Each row is a point on a tangle of strands that fork and nearly touch. The rows are in no order.
Points whose rows are less than 58.1 apart are linked; no others are. Some points are linked to none.
gub: [-10   6 -10  -5   3   0  -6 -21   0  19  -5 -12   7  -3   7  -3  -5 -29
  11 -31  22   8  -6  26]
pab: [ -4  -3  -3  13  -3  -6  14  14 -22 -12  -5  -7  25 -18  -7 -33   8 -20
   1  -5   3  14 -12  42]
gumem: [ 24  12   7   0  -6 -10  21  16 -15 -21  16  12  -1  11 -16 -27  11  10
  -6  19   5  -4 -10   3]
Bezes: [ 15   6   6 -15  -9 -11  13  24  -2  14   4  -5  -2  -9 -29 -27  13   0
  22 -22  -2   1  -9  26]
Sak: [ -2 -12   6  20 -10  18   8  12   2 -11   2   8 -11  21  18 -18 -10  18
   5  33  26  -1   0  -3]
rupa: [ 34  20 -16  -5 -12  -3  27   5 -16  -8  27  -2   9   5  -6  -9  20   4
   8  12 -13 -18  -7  -3]
kuvo: [ 21   2   9  26  -2  -2   4  -5  -7  -8 -17   6   0   1   2  -4 -23 -14
   0   1  13 -11  -8  -2]
Reki: [ 30  16 -13 -20 -17 -17   0 -22 -11  26   5 -16  -5  -6  13   3   5 -17
  13 -24  15 -13 -10  15]
vide: [ 16 -28  21 -39  -9  -9  10  46 -17  -3   5 -13  -2 -16   4 -11  47  47
  -8  16 -15  11 -25  23]
rozu: [ 14  10   5   0  23 -15 -24 -33  -8  13 -17   7  19   5  11  20 -10 -28
 -13 -22   2   6  -8   5]
gan: [ 16 -45  29  -2 -19 -26 -18  30  -3  -7 -13  17 -14   0   6   7 -20  25
  -4 -30   6  26 -12  10]
meto: [-13   3  -2  -8  17   8   9   5  -3 -22   7  16 -12  25   3 -13  16  18
 -18  25  27  -9  -4  -6]
bav: [  3  28 -12 -17   5   2  -7 -23  -3  19  26 -17  21   9 -10  16  -1 -21
  14 -25 -15   3   3  -3]
medez: [-10  16  11   4  42  -1  19  10   8 -12   3  11  13   0  -3 -18  18  -1
 -19  18   2   1 -17  -7]
niveg: [-16  19 -17  28  -8  -2  -8 -23 -15  -9  16 -13  15  -9 -20   0 -11 -40
  14 -20  -7 -25  17  -6]
laz: [  4   8 -19 -13   0  -3   8 -21   9   0   3 -22  -4 -28  -4  22   9 -16
  12 -21   1 -37  -2 -16]
puzum: [-23  22   0  17  31  -2   1  11   4 -18 -10  19  21   6 -11 -18  -1 -19
 -20   1   7   6  -1   5]
rigik: [ -5  10  -5  16   8  11   4 -23   5  11  11  -6   1  -3   5  14 -12  -6
  13   6 -21 -11  10 -30]
feti: [-12  -1 -24 -18   1   8  -9 -37  10   7   5 -33   3 -38  -2  39   5 -10
  15 -15 -17 -31  11 -17]
kur: [  8   9 -13  23  -3 -16  -8 -10 -38   3   9  -5  44   1   9  -6   0 -34
   4 -19  -8   7  -3  22]
fudop: [-11  -5 -19   0 -17  14   0 -38   5  -1  11 -30 -15 -42 -11  28 -13  -4
  15   4  -9 -21  20 -15]
Migom: [ -2  37 -26 -15 -15   9  22   7  17  -5  37 -21  16  -5 -10 -12  45  -4
  11   4 -28 -16   2 -12]
Non: [  6 -17  23  37  11  -3 -14  12  10  -2 -25  18  -6  10   2  10 -26   3
   0  -1  -4  -6   2 -29]
rodun: [  5   9   3 -46   4  -3  25  18 -10   6  16 -14  14 -16   4 -15  38  13
  -7  11   4  26 -23  41]
logom: [ -8  15   8  30  -7   8 -38   6  21 -15 -27  10 -19  32  10  15 -48  -5
 -10  10  34   6   9   3]
fola: [ -3   4 -10   8  -7   2  -7 -58  13   8   1 -23 -25 -37   6  24 -20 -17
   0  -6   7 -16   9 -15]
dev: [-12   7  -5 -16  11   7 -15 -30  15   9   3 -13 -10   1 -22  24 -16 -14
   4 -25   4  -7  12 -14]
Koni: [  7   2   0 -15  11   4  23   3  17  12   7  -4 -12  -6   0  -5  13   6
  13   0   7 -14 -13 -10]
dosis: [ 17 -31  29  -3  20 -17   0   9   1  18 -29  15  -4 -11  18  10  -7  14
  -3  -9   0  14 -23  -5]
kazu: [-32  24 -15  13  11  -1  -2 -16   3  18  17  -9  22   0   5  -9   1 -35
  10 -23   7  10  -2  12]
lobu: [  1  11  -7 -23   9  11  31   9  10   0  25 -16  15  -5  11 -26  38   6
   3  13  11  20 -25  22]
rif: [ 12  -6  -1 -24 -10  17  13  20  33   7  19  -8   0  18 -26  -7  15  19
  21 -12 -23  18  -3  -7]
zile: [-21   3  -3  13  14  25  12  13  22 -25   6   7  -1  21 -14 -26  19  10
  -5  20 -16   1  14 -19]
gadi: [ 10 -24  -1   3 -21   3 -10  17 -24   2  -7  15  13  29  -4  -4 -12   9
   9  -1 -10  22  12  17]
tudop: [ 30 -20  21   5 -22 -24   0  26 -39  -1 -20   2  -3 -18 -14 -12  -6   3
  -4  -9  -6   8  -3  36]
vebef: [ 10  18 -13  21 -17  13 -12 -39  -9  -2   8 -10   5  16  12  16 -33 -25
  -7   1  25   7   4   6]
mugep: [  8 -20  -4 -10   4   3  15  19 -19 -11 -13  -5  20 -13 -10 -18  18  -4
  -1 -14  -2  10 -13  33]
nasov: [-13 -16 -17 -16 -14   4  -9 -20   7  -4   9  -4 -32 -16   3  33  -5  31
  -4  18  -9 -23  26 -32]
vig: [ 11 -23  20   9 -10  -7 -16  16 -19   7 -19  22   2  15  28  11 -26  20
 -18  22   7  33  -3  14]
zor: [  3   4  21  -8  31  -7   6  12   4  -3 -15  13  13  -3 -24   0 -10  -7
 -15 -13   0  24 -14   8]
Tusu: [ 10   8  26 -25   6 -15   7  26 -11   1   4  10   8  -8 -32  -9   6  10
 -13  -1 -25  41 -11  27]
vadi: [ -1  23  12  37  -1  -4 -27 -38   2   3  -7  -4   1  -3  -5  18 -34 -33
  -1  -4   5 -13  11 -17]
nofor: [-25  26  -8   6  15   8  14 -10   7 -11  22   5  -8  11   6 -20  10  -2
 -16  31  22  -9   5 -11]
kib: [  3  20  -1  24  16  -5 -17 -26  -5   1 -20  16   5  12  30  15 -23 -22
 -26   9  14   0   3 -10]
situ: [ 10 -11  -6 -14 -17  -5   9  30  -2  -3  -2  -1  -6   4 -23 -24  23  10
  23 -19  -5 -18   3   8]
manu: [ 14 -31   0 -17  -8   6   7  31  24   2  10  -4  -6  11  -9   9   6  27
  19 -26 -16   7 -10 -23]
zuka: [ -9 -27  15  23   9   3  -3  13  14  -1 -10   8 -18   5   6   1 -11  17
  10   3  -7 -14   3 -37]
kudit: [ 27 -13  -4  14 -12  13 -14 -29 -10   6  -7   1   4  27  17  21 -30  -8
  -5   1  10  10   4  -1]
nemud: [-30   6 -24   5  15  16   5 -17   9 -16  13  -9  -6 -26  -4  13  14   8
  -2  25 -24 -25  23 -33]
Miz: [-34 -12  -1  12   0  22  -9   1  26  20   7   1 -25  11   7  10 -16  19
   8   7 -12   6  30 -31]
rido: [-10   5 -18  -4  -9  17  14 -26   8  -8   9 -18  -6   0   1   7 -13 -18
   0  -9  30 -10   3  -1]
bilo: [  4  -2 -14 -17 -13  -6   4  -2 -11   0   6   8 -19  14  19  -6  28  21
   3  21  12 -37   4 -13]
buko: [ 30 -10  24 -10  -7 -22  -7  15  -6  22  -7   8  -5  -1 -16   3  -8  10
  11 -26  -8   9 -15   2]
voz: [  9  -5  14   6  -5   7  23   6  -1   9   0  -4  -4 -11   6 -30  -5  -6
  13  12  33  13 -17  29]
vifes: [  1 -20  14 -16   1   1   6  36  14 -10  16  18  -5  28  -9 -14  21  39
  -7   3 -10  24  -4  -6]
Muru: [-28   6  -8  28 -11  25 -45 -22  15 -12 -18 -12 -21   9   6  33 -43  -7
 -16  17  18  -4  39  -7]
tun: [-38  32 -30   3  18  -5  -1 -30   9   7  29 -11   7 -19   3  20  -2 -18
  -7   3 -17  -9  16 -25]
dapo: [  5 -15  -1  19 -40  -4 -29 -24   4  12 -11  -3 -37  -3   6  14 -21   0
  15  -8  -2 -19  21 -16]
Rus: [ -4  22  15 -11   5  -4  13  18   3  -1  12   7  15  -8 -18 -32  19   3
 -11   9 -15  44  -9  35]
dila: [ -9  16  -8  -1  13   1  25  -8  15   6  12 -16   1 -20  -3 -10  13 -16
  14  -7  -3 -24  -8 -15]
Bazi: [  8  12 -23   8   4 -26  -2 -28 -12   3   5  -4  20 -17  27   4   1 -40
 -19 -20  23  -5 -24  12]
Pidit: [  6 -17  -1 -28   4  -9  -8  20  -2  27  -9  11   1  12  28  13  20  28
   7   1  -9  -2  -4  -7]
fotib: [ -2  18  -4   7  17 -24  13  -8 -10   6   2   2  20 -23  16  -9  -1 -33
 -14 -10  23   8 -24  22]
nalig: [ 23  -5   0   9 -31 -14 -38 -43  -4  16 -18  -7 -26   2   9  12 -13 -14
   8 -25  -2 -22  10  -9]
momun: [-26  24  12  30   0  10   5   9  18 -15  -9   3  -6   3  -2 -24 -24 -19
   5  14  35  -3  -4  11]
nug: [ -7  15   3  19  22   7   0  11   4 -18  -2  18  15  19 -30  -9  -8  -8
  -3  -5 -15   4  10 -11]
fegi: [ -5   8 -10 -20  -3   9   6  10  12 -10  25   4 -16  32  -7  -1  20  32
  -2  19 -11  -6  12 -27]
Vus: [-16  28 -21   0 -18 -11  -5 -29  -7  13  17  -6 -11 -19   5   5  -3 -11
  15   5 -12 -32  20 -13]
ker: [ -1  26   1  -7   1 -11  12   7 -20   7  14  13  17   1   1 -19   6  -4
 -11  15  -3  29  -5  33]
Kep: [ 16   4  16  19  -6   2 -26 -39  13   3 -12 -10 -16   2  -9  19 -41 -23
   3 -18  15  -8   3 -11]
Sipuf: [ -9  18  -3  39  19  14  -3 -17   1  -9  -9   3  22   3  27   9 -24 -29
 -18  16  18   4  -6  -8]
Rikeg: [ 21 -19  -2   6   5  -6  -7 -24   1  -7 -31   3 -11  -1  16  21  -4  -4
 -13  -9   5 -27  -3 -23]
suru: [ 13  31 -25  -9  -5   2  20  -8  -1  -2  36  -9  19  -1  -1   8  18  -9
   6   4 -19 -12  -2 -12]
dib: [-13  -8  22   3  -9 -16 -20  26 -12   4 -29  20  -8  -3   1 -18 -11   3
  -3   0  20  15   0  33]
zikoz: [ -2  -8  -7 -24   7   1 -10  -3   7  34  -5   5  -6  16  21  19   3  13
  11 -10  -5   6   5 -10]
lagif: [  0  13 -16   7  -4  -3 -12 -61   3  14  14 -26   1 -24  16  29 -13 -36
   3 -18   4 -15   2 -15]
nen: [  7  23   7   9  -5  -6  20  13  -1 -19  11  14  -2   3 -30 -29  -2 -10
   1   2  12  -2  -6   8]
Ket: [-20 -12  18  -7  13   7  17  20 -20 -17  -5   1  19 -15   3 -15  14   7
 -34  26 -22  40  -5  41]
dufis: [  0  -4  -5 -28  10   8  12  14   4 -14  22   3 -11  31  -3  -8  39  36
 -10  25   9  -8 -11 -13]
nafe: [ 12   4  -3   8 -22 -11 -30 -40 -12  16  -2 -14  -8  -8  -4   7  -8 -31
  23 -27  -4 -28  13  -1]
Ranu: [  0 -25   7   8  -5  17  -4   9  20  -7   8   0 -10  20 -23  16 -28  11
   9 -19 -13   8  11 -31]
Meb: [-19  20 -22  20  -7 -11  18 -15   0  -8  25 -15   8 -26  -2 -11   3 -35
   7 -12   4 -27  -1  -8]
zural: [-23  32   0  18  -4   6  13   3  14 -11  16   2   1   1 -17 -35  -6 -21
   7   6  19   6   2  10]
loz: [  2  -7   6  -2   9   2  20  27  11  16  -2  -5  14 -13   3 -31  41  10
  27   0 -24   0 -11   9]
boson: [-26  13 -25  15   3   1  -5 -30   5  14  32 -29  22  -9   7  10  -5 -42
  10 -23   2   0  -1  -3]
Sefur: [ 19 -18  40   0   1 -23 -11   4 -16   7 -35  10  -2 -24   5  11 -26  -5
 -22   0   1  30 -18  29]
Kubir: [ 36 -18  23   4 -12  -6 -29 -32   3  11 -21  -3 -12  15   0  20 -30 -11
  -4 -31  18   8 -12  -2]
Dezut: [-12  14 -33   1 -11  -2 -11 -41 -10 -15  -1  -3 -17  -5  17  20  -1  -7
 -20  14   7 -33  24 -17]
nozi: [  7  13 -10  15  -8  -2  17 -16  -8 -18  13   1 -10  -5  11  -6  -1  -8
  -7  26  16 -36  -1 -15]
Reb: [-16 -17  10   0  31  17  11  20  -2 -12 -13   6  24  -4   0 -16  15   9
 -18  12 -15  37  -6  24]
paze: [-24  27 -21  22  11   5   3 -23  -5   6  24   1  17   2  15   6  -6 -17
  -6  11 -15  -3  17 -19]
sis: [  4  -6  11  21  -9   2  14   9 -20   4 -11  -8  14 -19  14 -20 -10 -14
   6  10  18  17 -13  45]
Pidev: [-16  22 -14   6  -4  12  25 -13   4 -29  25  -5  -8  -5  -9  -8  -3  -5
  -9  24  13 -19   3 -17]
Bupob: [-10  11 -19 -30 -18  12  -1  -6  12  23  17 -18  -4  -4  -5  18  16   8
  32 -10 -21 -20  16 -18]
parug: [-12  20 -16 -21  21   0  17  15  12  -3   9  -9  36  -8  -1 -13  49 -11
  -2  -8 -21   7 -18   8]
vud: [ 17 -23  10  -7  -3   1  15  12   4   3   0   3 -17   7   7  -7   0  20
   9   0  17  -2 -15  -6]
Nored: [ 30   4   4 -38   1 -24  -4  24 -23   7 -14   5  19 -10  -8  11  22   3
  -4 -20 -16  -6 -11  19]
sona: [  5  -3 -14 -36   4  -2  10   0  -7   1  -8   3  -7   3  19  -5  21   2
  -4  -3  33 -13 -14  17]
fos: [-12  11 -21  -7  12  -4  17   6  -2   3   9 -12  30 -15   9 -15  32 -23
   2 -14   1  -2 -16  16]
Turuf: [ 34  16   0 -32   7 -20   7   1  -3  19  -5   1   1  -9  22  20  21   9
   0   2   4 -21 -21 -12]
Pesa: [ 22 -25  22 -11 -18 -14  14  38 -30  -1  -4 -10  -3 -31 -12 -18  13  18
  -5   2 -11  13  -8  39]
zul: [ -1 -15  15 -10  13   1  18  25 -11 -30   4   6   8   1 -12 -33  48  23
 -20  31  -1  10 -18  20]
Nugi: [  4 -22  15  24  -7  19  -4   6   7   1 -12 -10   2   9 -18  -1 -27 -15
  26 -23  10   4  -2   6]
vire: [-23 -18  -7  15   1   7 -30   5   4 -12 -23  11 -10  27  -2  12 -20   7
   3 -18  -5 -12  28 -20]
Bisom: [-25  29 -26 -18  -9  -3  -7 -11   2  12  22  -8   0   1 -10  11  16  -3
  12  -2 -27 -24  25 -15]
babov: [  1 -28  20  23  -4   0 -14  36  16 -19  -1  23  -5  26  -5   4 -26  27
  -7 -14   0  22   2 -22]
Zaba: [  8  15  -7 -25 -11   5  -6  -7   8  30  22 -15   0   8 -18  15   1  -1
  32 -22 -14  -1   9 -10]
fep: [-16  21 -18  14 -20  15  -3 -39   3  -9  18 -13 -10  -2   3  15 -32 -24
  -2   9  22  -2  15   1]
bude: [  9   3  -8  -3  -1   3  -6 -32   3  21   7  -6 -13   2  12  35 -15   8
   8   7 -13 -13  13 -28]
pipab: [-33  21 -11  26  -2  28 -16 -12  12 -10   3  -1 -17  12   4  14 -34   1
  -9  23  11  -1  37 -16]
Fud: [ 36 -19   9  -2  12 -14 -12 -20  -3  17 -37   6  -1  -5  26  21  -3   1
 -11 -16   1  -1 -18  -4]
kar: [ 21 -27   9 -33 -10  -9   8  42  16   5   4  -5  -5  -1  -2   6  28  35
  17 -16  -7 -10 -21 -14]
Fal: [ 22   7   7  10   3 -20  14  15 -34   9  -1   4  24 -22   2 -17  14  -1
   1  10 -26   4 -12  21]
zuko: [ 26 -32  30 -14 -10 -24  -4  34  -8   8   3  10  -5 -13  -5  11  -5  31
   0 -17 -21  33 -16   7]
maf: [ -1 -41  17 -27   6   0   7  40  -3  -5  -6  -5  10 -13   2  -6  41  36
 -10  14 -33  28 -16  22]
zon: [  8 -27   7 -20   8   0   8  28 -14  10  -8   9  13   1  16   1  29  30
  -2  17 -21  17 -11  11]
Gorit: [ 23 -16  10  -5 -13 -13  -8  14 -40   5 -13   9  18   1 -11   5  -4   2
  -4  -9 -17  19   0  32]
Dife: [  1   5 -20 -10  19   2   6   1  -5  -3  -5  -7  34   1   4  11  26  -9
   4  -9 -26 -27  -5 -16]
ziga: [ 27 -15   9  -4 -16 -30 -17   2 -16  12 -22  26 -15   4  26  -1   1  14
 -10  -1  11  -2  -7  11]
suni: [ -7 -23  25  -1  -1   4   9  33   9   3   5   7  -2  -1  -6 -34  16  28
   1  19 -14  45  -6  24]
tivuf: [-37   1 -13   6   5  17  -1 -13  20 -11  12 -10 -22 -31 -21  13  -6  19
  -3  27 -15 -12  36 -28]
Soguv: [  6 -33  12  -2  -2   5  13  27  11 -17  14  10 -14  18   1 -12  12  39
   5  11   2   3  -8 -23]
nom: [ -1  14  -7 -21  -6  -2   5   0  11  -8  20  11 -25  14 -23  15  -4  22
  -4   7  -8 -14  12 -35]
vegod: [ 19  13  -8  14 -20  -7  -5 -18 -20   0   5  -7   1  -5 -18   0  -5 -23
  19 -22  -7 -28  12  -2]
rura: [-40  17 -13   4  20   8 -14 -38  15   9  11 -20  -4 -22  -8  24 -19 -22
  -2 -14  -2  -9  23 -19]
farat: [-20  19  14  24   5  14 -21  20  20  -8 -11  16 -20  30   9   2 -37  11
 -10  31  26   7  13 -13]
gekuz: [ -7   1 -19 -26  -7  13  10 -14   5  -4   3  -2 -16  13   8  -3   3  -3
  -1  -5  33 -13  -2   9]
ranan: [  3 -11   3 -13  10  -4  -6  -6 -14  16 -26  -7  14 -12  12  -1   1 -21
   0 -26  16  17 -13  38]
Rov: [-25  -2 -14  -5   1  25 -20 -30  14  -6  -1 -10 -20   8 -15  32 -28  -2
 -12 -12  12  -2  26 -18]
mavo: [  1 -39  12  -9   5   4   7  33  -9 -12 -25   5   6  -6 -16 -14   5  12
  -4 -10  -5  19 -10  23]
tud: [  9  -4   5   1  19  -3  11  -3  -4 -13 -15  10   4   3  -4   3  -7 -10
 -13  -9  16  -6 -12  -3]
Vebip: [  2  22 -21  -8   1  14  17  -4  -5  -4  27   3  23  23  -5  -7   8  -9
   2   4 -12  19   4   4]
dufes: [-16   3 -19  13   0  25   2 -15   2 -29  12  -5  -1   6 -28  13 -17  -2
  -9  11 -17 -13  27 -29]
ton: [  9  -3  14  28 -21  -2 -32 -13  30 -14 -25   5 -40   8  13  26 -43   6
 -16   3  24  -6   3 -27]
Rugab: [ -6  -4  -2 -21   0  -9  15  18 -24   7   4   0   7 -13  18 -30  32   9
  -2  16  12   5 -15  40]
Bofuf: [ 45   8   8 -16  -6 -25  -1   3  -8  33  -1 -12   0 -13  -6   5   5  -3
  20 -26  -4 -10 -13  10]
kor: [ -8 -20 -13   2 -14  18  13   7  -9   0   7   4  -3  23  22 -23  15  14
  12  26  12  -2   4   6]
kili: [ -2 -35  26  16  -7   7   7  33 -11 -19 -15   2   2  -2  12 -21  -6  20
  -9  31  15  24 -16  31]
sumot: [ 16 -32  35  -6   9 -19   3  20 -17  13 -20   6   2 -25   3  12 -10  15
 -12  -1 -18  35 -16  19]
gop: [ 22   3  15  -2   8 -11  20  29 -19  -2  -1   1  25 -19 -16 -16  30   9
  -1  15 -43  14 -10  19]
Gizu: [  4  -5   9  16 -13  -4 -14   5  17 -23 -13  14 -30  17 -11  11 -32   7
 -14   1  25  -8   1 -22]
mosed: [  9  10 -24 -10  -7  -1  17 -15  -8 -14  10  -7 -16  -8  15   5  20   3
  -1  15  10 -45  -1 -15]
geson: [  0  11  20  34   4   7 -23   0  16  -1 -29   2  -1  12   8   9 -40 -17
   0   5  29  12  -4   8]
gud: [ 11   0  20  22   1 -11  -3   9  -6 -14 -27  21 -10   4  19  -9 -16   1
 -13  27  29 -10 -16   7]
Rek: [-20  22  -3   5  24  11   3   5  20 -13   6   4  11   5 -33  -7  12 -12
   4 -14 -25   0  10 -19]
bik: [  7 -21  -8   1 -22  12  11  23  -8  -5   7   6   3  32   3 -20   8  18
   9  12  -7  12   9  11]
rudiz: [-29  10   4  27 -12  16 -12   2  21 -17 -15  -1 -21   4  -6  -8 -27 -13
   7   3  28 -16  13   0]
Munuf: [  2 -15  17  13  -1   2  17  32  10  12  -2   3  -1  -4  -3 -34  15  16
  22   5 -13  12  -8   8]
res: [-14  -7  15  -7  -8 -11   1  26 -13  10  -7  17  -9   4   6 -37  14  15
   4  16  19  12  -2  29]
Kiz: [  2  10  -1   0  -5  13  16   6  10  15  16 -12  11   1 -26 -22   8 -13
  29 -19 -13   6   1   5]
Gosus: [-22   9  -1  35  25  17  -6   1   7   0 -14   8   7  10  16   0 -16 -10
  -4  17   3  -4  11 -16]
Vebi: [ 16  -8  13 -37   1  -7  12  40   9   5   8  -4   0  -5  -8 -15  45  33
   7   4  -1   2 -26   8]
biroz: [-14  33 -23 -23   6  15  13  -3  29  -2  31 -28  15 -21 -10  11  37   1
  10   9 -31 -20   1 -26]
Lopin: [ 19   5  -5   1   3 -20  -1   2 -32  11   8 -16  44 -16   2   2  14 -31
   8 -27 -21   6 -11  25]
kugu: [ 13   7  -4   1  -6   8  -4 -13  -6   4   9  10   4  29  -7  16 -23   1
   0   2  -6   7   9  -9]
sibeg: [  2  21 -14 -26 -15  12   7  17  24  -7  27  -7   6  14  -9 -19  59  18
  12  15 -29 -10   6  -9]
vunis: [ -2 -32  39  -8 -17 -15   7  38 -25  -5 -11   3 -16 -28  -3 -14   3  27
 -16  14  -4  22 -11  35]
Tonom: [-11  24 -22 -14   6  16  27   1  13  -6  35  -6  19  16   2 -25  31  -3
  -6  14   0  17  -5  14]
vipi: [  4 -25  11   9  -9   0 -19  17   6   2 -11  20 -11  26  15   8 -27  17
  -1  -3  13  21   5  -3]
lin: [  9  -5  15   6  -3  -8 -25  -5 -24   7 -25  15  15  12  22  11 -29  -6
 -22  12  10  33  -1  34]
fiv: [  8  -7 -15  -1  13  -6  -2 -14 -14  -5 -23   2  10  -2  13  16  14 -15
   2 -18 -11 -38   1 -15]
mib: [ 20  15   5  15   4 -16  10  -2 -17  28   6   0  18 -15   9 -11   2 -15
  21  -1 -17  -3  -7   7]
Ganur: [-14  -6  28 -15   7  -4   4  27  10   2   7  11  -4   3  -6 -34  43  33
 -14  32 -28  47  -3  23]
repa: [-25   1 -17   4  -4   2  -5 -22   3 -15  -3   0 -27 -11  -5   8  -7  -2
  -4   8  10 -36  23 -15]
mer: [-21  17 -12  -7  18  17  16  -4  23 -11  22 -10  -2  -8 -11   6  26  11
   1  16 -32 -18  10 -38]
zoma: [  3 -49  24   8 -11  -6  -9  38  -9 -19 -24  15  -2  -3  -5   0 -14  17
 -11 -12   4  29  -7  24]
nemi: [-25  -6  -1  28  13  29  -4   6  19  13  -5   3  -8  18  20  -1 -17   9
   3  20  -1  14  18 -21]
dadon: [ 11  10   2  10  11 -10 -17 -26 -17   7 -27  13  14   1  25   9 -15 -19
 -22   3  15  20  -8  19]
Nos: [-16 -10 -15  13  -7   9 -10 -26   2 -16 -18 -11 -13 -15  -9  13  -7 -19
   2 -18  11 -37  17 -10]
firi: [ 14 -17  18  22 -18 -17 -28  -1  25   5 -18  17 -38  10  30   9 -28  19
  -9   0  29   5  -8 -20]
toze: [ -4 -12  24  17  12   1   2  27  -1 -17 -13  17  -5   9  11 -21  -5  16
 -12  35  23   9 -10   5]
bataz: [  9   9   0 -18  10  -1  19  23   2   9   7  -7  29 -16  -4 -20  45   4
   8   2 -33  14 -14  20]
lefu: [ 22   8  -7 -26   5   0   2  -9   8  18   2  -9   2  -3  13  35  11   8
  10   0 -14 -24  -5 -32]
Laki: [  1  18  -9  22  -2 -19 -10 -50  -7  17   8 -11  10 -16  30  10  -9 -39
  -5 -16  11 -12  -6  -7]
tosu: [-12  14 -20  -3  26  -4  16   1  -6 -10   9   5  20  -5  15 -13  25 -11
 -13   8  10 -11 -13   1]
mepi: [  1   7 -23  16  11  -2   9  -5 -16 -15  14  -8  39  -6  -6   1  11 -29
  -1 -20 -21 -13  -9 -10]
vibez: [ 20  14   9 -40  10 -13  12  28   4  13  -1  -6  10 -18   5   0  37  17
   3   5  -5 -12 -28   0]
kud: [  6   5   1   0  -1 -11   5   1 -12  35  -6   8   0  -3  26 -12  13   7
  26  11  -9 -16  -1  -5]
fis: [-20   1 -17   5  -7  12 -40 -43   5  -9  -5 -10 -25  -7 -10  42 -34   2
 -22   8   6  -2  45 -13]
gupo: [-22  28  -8  27   6  -7 -42 -50  -2 -12   4 -10   5  -5   0  29 -30 -37
 -20  -2   4 -14  25 -14]
fanop: [-20  -7 -21 -12   3   8 -14 -28  11  -6   3 -10 -19 -33 -18  45 -14  21
 -11  15 -13  -9  35 -27]
molob: [ -6 -20  24 -31   6   4  17  31 -16 -16   0  -3   8 -14 -12 -10  33  28
 -31  24 -39  37 -13  28]
nof: [ 22  12 -10 -25  11 -10  19   1  -4 -17   6   3   5  -1 -18   1  11 -10
 -11 -19  16 -11 -18   8]
gegu: [  4 -10  16 -16   4  -9   1  27  -6   1   2  22   2  18 -18  -5  -3  23
 -11   1  -7  34   0  10]
tizu: [ -3   3  -2  -7 -13  15  17   9  28   6  24  -8 -17   7 -30 -18   9  12
  25  -5 -14  -3   8 -13]
nofir: [-16 -13 -15  12   2  22   5   8   8 -23   1   3  -5  21 -12  -3   0  13
  -2  12 -18 -17  21 -28]
rep: [ -8 -17  10  10  -1  19  16   7  13   5 -11  -7   0   2  -3 -21 -14  -6
  21  -6  21   9  -5  14]
Denaz: [ -1 -15  -1  -2  -4 -10 -29  -1   4   5 -20  19 -16  25   7  19 -16   7
  -6 -21   5  -2  11 -20]
fur: [-22 -14  -7 -14   3  13 -10  -2  22  29   2  -3 -17  13   5  19  -6  15
  21 -11 -16   5  20 -27]
fel: [ -4  19 -18  -6 -10   7  -2 -21  -1 -12  22   5  -9  16 -20  18 -17   2
 -10   6  -4  -5  22 -22]
Fipo: [-17   2  -1   7   4  11   0   5  14 -30  -5  12 -24  20  -3   2 -13  13
 -18  21  31 -21   9 -18]
magu: [ -1   5  -9  33   7   1   7  -5 -18 -13   4   0  43   4  -1  -7  -4 -28
   0  -2 -12   2  -6   7]
Fop: [ -2  -6  10 -20  14 -20   0   2 -16   7 -26  11   1 -23  11  -7   7  -5
 -13 -10  15   8 -18  34]
mumu: [-15  -9   7  10   6  21  -6  22  30 -15   3  10 -14  31 -15   8 -28  16
  -5  -6   8  22  12 -22]
puvo: [ -3  -4  -1 -12 -11   3 -12  -7   1  26  -3   1  -8  17  -6  -6 -11  -5
  22 -23  16  11   8  17]
Vovir: [  4  16   9  -4  32 -11  -1  -6  -6  13  -4   8  28  -4  -8   9  -1 -18
  -5 -15 -14  14 -13   4]
Gol: [ -2  -7   0   3 -25  -4 -10 -15   2   3  -8   5 -39   2  11   1 -11   5
   7   5  17 -25  16 -15]
vutut: [ 16  -2   4  -9 -26   0 -17 -18   1  25  11 -10 -20  13 -13   9 -21  -1
  28 -22   6  -1  13  -2]
rila: [  6  16 -14  -1 -14  -8   6  -6 -25   4   9   8  15   7  11 -14  -1 -14
  -5   4  16   7   0  26]
vese: [ -8 -27  -1  13  -5   1  -4  -5  16 -11  -2   0 -31 -12  -8  21 -14  22
   3   2 -11 -26  20 -47]
pov: [ -9   6   7   2  27  11  17  16  20  -9   6   7   8   8  -9 -28  30  10
  -2  17 -17   9  -3  -4]
lim: [  4 -19  26  29   0  13 -16  13   1   1 -26   2  11  11  -6  -1 -38  -9
   8  -6  14  23  -6  13]
puf: [-15  -5  -2  26  -9   9 -23 -10   5 -16 -26  -2  -9   8  -6   8 -26 -18
   5 -11  13 -20  18  -5]
naze: [ 26  18 -17 -20 -15 -22   4  -9 -26  14   7  -8  14 -11  11  -3   7 -23
   0 -19  16   3 -11  36]
rigiv: [ 40 -23  32   2  -9 -20 -25  -8  -3  11 -30   8 -10  -6   2  10 -27  -2
  -8 -23  16  24 -19  16]
nuziz: [ -8 -19  -4 -22  21  -3   6  14  -5   4 -25  10   3   1  16  -8  23  10
  -5  -3  16   0 -12  15]

A fork is a point with three links. Follow the links from the first point to the second and name the forks in between, in order.
gop; mosed | bataz medez fel meto
gupo; naze | sumot zuko
buko; Meb | dila
Dezut; Bazi | repa dila
lefu; Reb | Vebi maf
zikoz; rif | maf Vebi
kor; suru | toze tud dadon vipi puf
paze; vipi | Vebi maf dadon
puvo; zile | gub fel
Rek; ranan | medez fel

Follow the links from the first point to the second, and from the first to the third. Name the last point that the two ways share.
dufis; nug; kud | medez
nofor; vutut; medez | fel
gub; Pidev; Munuf | fel
vese; vig; Rugab | suru
repa; Sipuf; Gorit | dadon
pipab; zon; rif | Vebi
Rugab; nemi; Ranu | vipi
tizu; vipi; Reb | maf
molob; tud; rudiz | dadon
